Points on a hilly landscape, in no order, each with its height.
A climber steps from a point to whichever of its 6 nearest points has the largest rise for the distance, and stops where none of them is higher. Distance is the straight distance between rows; heights are no part of it.
loro (h 336): [ 41 -17 -30 -53   8  32  18  52   3 -47  -2  39 -13  -2  34  23  13 -69
  -3]
ker (h 616): [ 43  37  40 -21 -53  -7  16  38 -12 -51  -1  34   1 -22   5  -5 -23 -19
 -37]
rumuk (h 688): [ 24  78  37  73  -7 -57 -37 -14 -16  -5  -8 -34 -24 -13   7   8 -15  56
 -10]
rosu (h 725): [-29  -7  -5  19   7 -20  -7  -4  20  53  26 -83 -13  13  28  10 -31   9
  66]
val (h 773): [ -8 -12  11 -32 -33  43  61  16  92 -28 -12  52  -6 -84 -47 -25   7  26
 -26]
zefo (h 634): [ 43 101  40  63   8 -40 -45   7 -10  11  -1 -75 -28  12   4   7 -33  26
  34]
gobef (h 642): [-20  15   5  56 -13 -46 -16 -33 -17   1  -7  -7  -8 -16  16  -8   6  60
 -22]
Piz (h 187): [-35 -68 -33 -36  42  53  12 -23  -7  16  -3  30  28   0 -48 -18  39 -29
 -32]
Kana (h 660): [ 28  34  55  11 -59  -8   5  15 -10 -44  -9  27  10 -35   0 -17 -22  19
 -51]
salor (h 243): [-28 -67 -42 -37  53  49  -2 -20 -12  27  -2  29  23  27 -38  -9  35 -37
  -3]
Bis (h 440): [ 93  41  17   9   5 -16 -28  34 -55 -22  -4 -10 -18  66  50  34 -12 -40
  12]
Nirak (h 416): [ 16 -30 -24 -27   9  17  -6  30 -21 -11   4  30  12  29  18  -5  14 -37
   0]
maboz (h 44): [-79 -50 -40   7  52   7  -2 -74  10  43 -12   0   6  13 -24   3  30  24
  18]
tori (h 619): [ 59  62  51  -2 -38 -15 -16  29 -39 -45  -6  11   3   4  10  -1 -28 -13
 -35]
gogu (h 585): [ 62  82  68 -17 -55  -5   6  33 -25 -62 -10  11  -5 -16  -3  12 -53  -4
 -47]
Gamul (h 702): [ 10  15  21  25 -21 -22 -25   3 -30 -13  -4  13   9   9  10 -19   4  15
 -29]
nemil (h 241): [-103  -49  -36   -1   49   15   34  -87   38   52    5  -57   -8  -12
    4   31  -20    6   63]
Lub (h 338): [  3 -36 -29 -56  10  50  39  36  44 -17   4  48   7 -41 -35  -8  34 -44
 -20]
Keva (h 600): [ 33  41  40 -38 -69   6  38  46  30 -57  -4  39  -8 -47 -10   3 -28 -13
 -16]
Laguz (h 516): [ -1  17  -1  25   4 -36 -26   6  -4  30  14 -41   3  41  23   2  -6   5
  52]
Fada (h 90): [-51 -43 -26  -1  34  14 -19 -31 -10  27  -7  21  25  19 -19 -17  28   4
   1]
sot (h 536): [ 14 -10   2 -17 -20   9   1  34 -15 -19   4  35  26  -8   8 -22   4 -25
 -21]
Luk (h 195): [-81 -26 -70  22  36 -31  37 -86  15  20  10 -20 -36 -40  13  40  10  62
  31]
rafe (h 397): [ 60  37  15 -47 -26   9  17  68  -9 -59  -9  29 -20   1  44  38 -12 -57
 -11]
lig (h 659): [ 11  51  22  53   0 -45 -30   8  -6  24   6 -61 -19  14  17   0 -16  27
  31]
Pef (h 175): [-84 -31 -37  17  33  -9   8 -55  25  51   3 -42 -10   3   8  15   4  25
  48]
taf (h 463): [-33 -15 -18  10  10 -15  -9  -9  16  56  24 -61  -2  40  25  10 -12  -2
  73]
ref (h 104): [-40 -62 -27 -16  36  42   8 -33  -6  13 -13  30  26 -14 -42 -20  40  -4
 -38]
fov (h 555): [  61   50   17   30    7  -19  -30   25    6   43   21 -102  -27   35
   19   25  -44   -8   87]
vut (h 366): [-69 -45 -37  -4  35   2  -4 -36  29  59  13 -43   6  42   6  14  -4  -9
  76]
funa (h 492): [-15 -27  -3  -3 -14   9   1  -6  -8 -15  -6  40  25 -19  -2 -32  19   5
 -39]
gera (h 459): [ 84  57  29   9  -9 -21 -29  31 -54 -27  -4  -8  -6  53  25  21 -21 -26
   0]
Mam (h 768): [ 20  13  14  23  -9 -34 -32  18 -28   5  10  -5   9  35  19 -10   1   9
   4]
Bol (h 451): [ 29   6  -5  14  11 -28 -27  22  -7  42  20 -54 -10  67  31  17 -10 -16
  78]
Torid (h 458): [ 50   9   6  -9 -14  -6 -24  43 -40 -24   7  14   4  34  37   1  -4 -36
  -4]
zipef (h 297): [-16 -47 -22 -33   6  49  21  -7  16 -14  -1  43  24 -36 -32 -29  28 -13
 -45]
kor (h 571): [ 54  52  23  28  -2 -36 -36  20 -29   5   7 -32 -12  52  24  15 -13   1
  25]
Gefi (h 282): [-40 -33 -18  13  14 -16 -25 -18   6  46  10 -26  12  40  10  -3   4   4
  50]
deta (h 235): [-34 -59 -37 -14  41  15 -17 -18  -4  35   2   6  18  54 -14  -4  26 -20
  30]
kuluv (h 724): [ 31  63  51  45 -21 -42 -36   7 -34 -13  -8 -11  -3  15   7 -10 -16  27
 -24]
gapi (h 483): [ 44  91  70 -44 -94   2  49  45  44 -59 -22  31 -47 -38 -25  31 -61   8
 -14]
nakol (h 307): [ -8 -61 -44 -63  39  64  28  19   7  -2   7  34  13 -18 -41  -2  40 -61
 -30]
kogaf (h 592): [-29  19  -3  44   0 -41 -20 -10   3  30   8 -51  -8  12  18  -6  -7  30
  31]
Tipe (h 156): [-33 -60 -27 -15  30  49  26 -43   2   1 -15  38  22 -39 -49 -21  38  19
 -59]
Legug (h 721): [  6   6  36  -5 -47   6  23  11   5 -36  -9  40  11 -54   1 -31 -12  18
 -53]
rotob (h 506): [-21 -58 -13  -5   0  37  50 -42  33 -28 -17  51  10 -84 -31 -19  19  46
 -73]
Zubi (h 745): [-26 -46 -18 -46  19  65  51   5  64  -4  -1  34   8 -68 -74 -13  35 -14
 -44]
bavob (h 486): [-38 -17 -26  41   5 -30  -1 -51  -1   9 -10  13 -10 -21  11  -4  23  66
 -22]

Where does a climber stop that starts at each point below?
Piz: val
salor: val
maboz: rosu
Pef: rosu
rumuk: Mam
nemil: rosu
Tipe: val
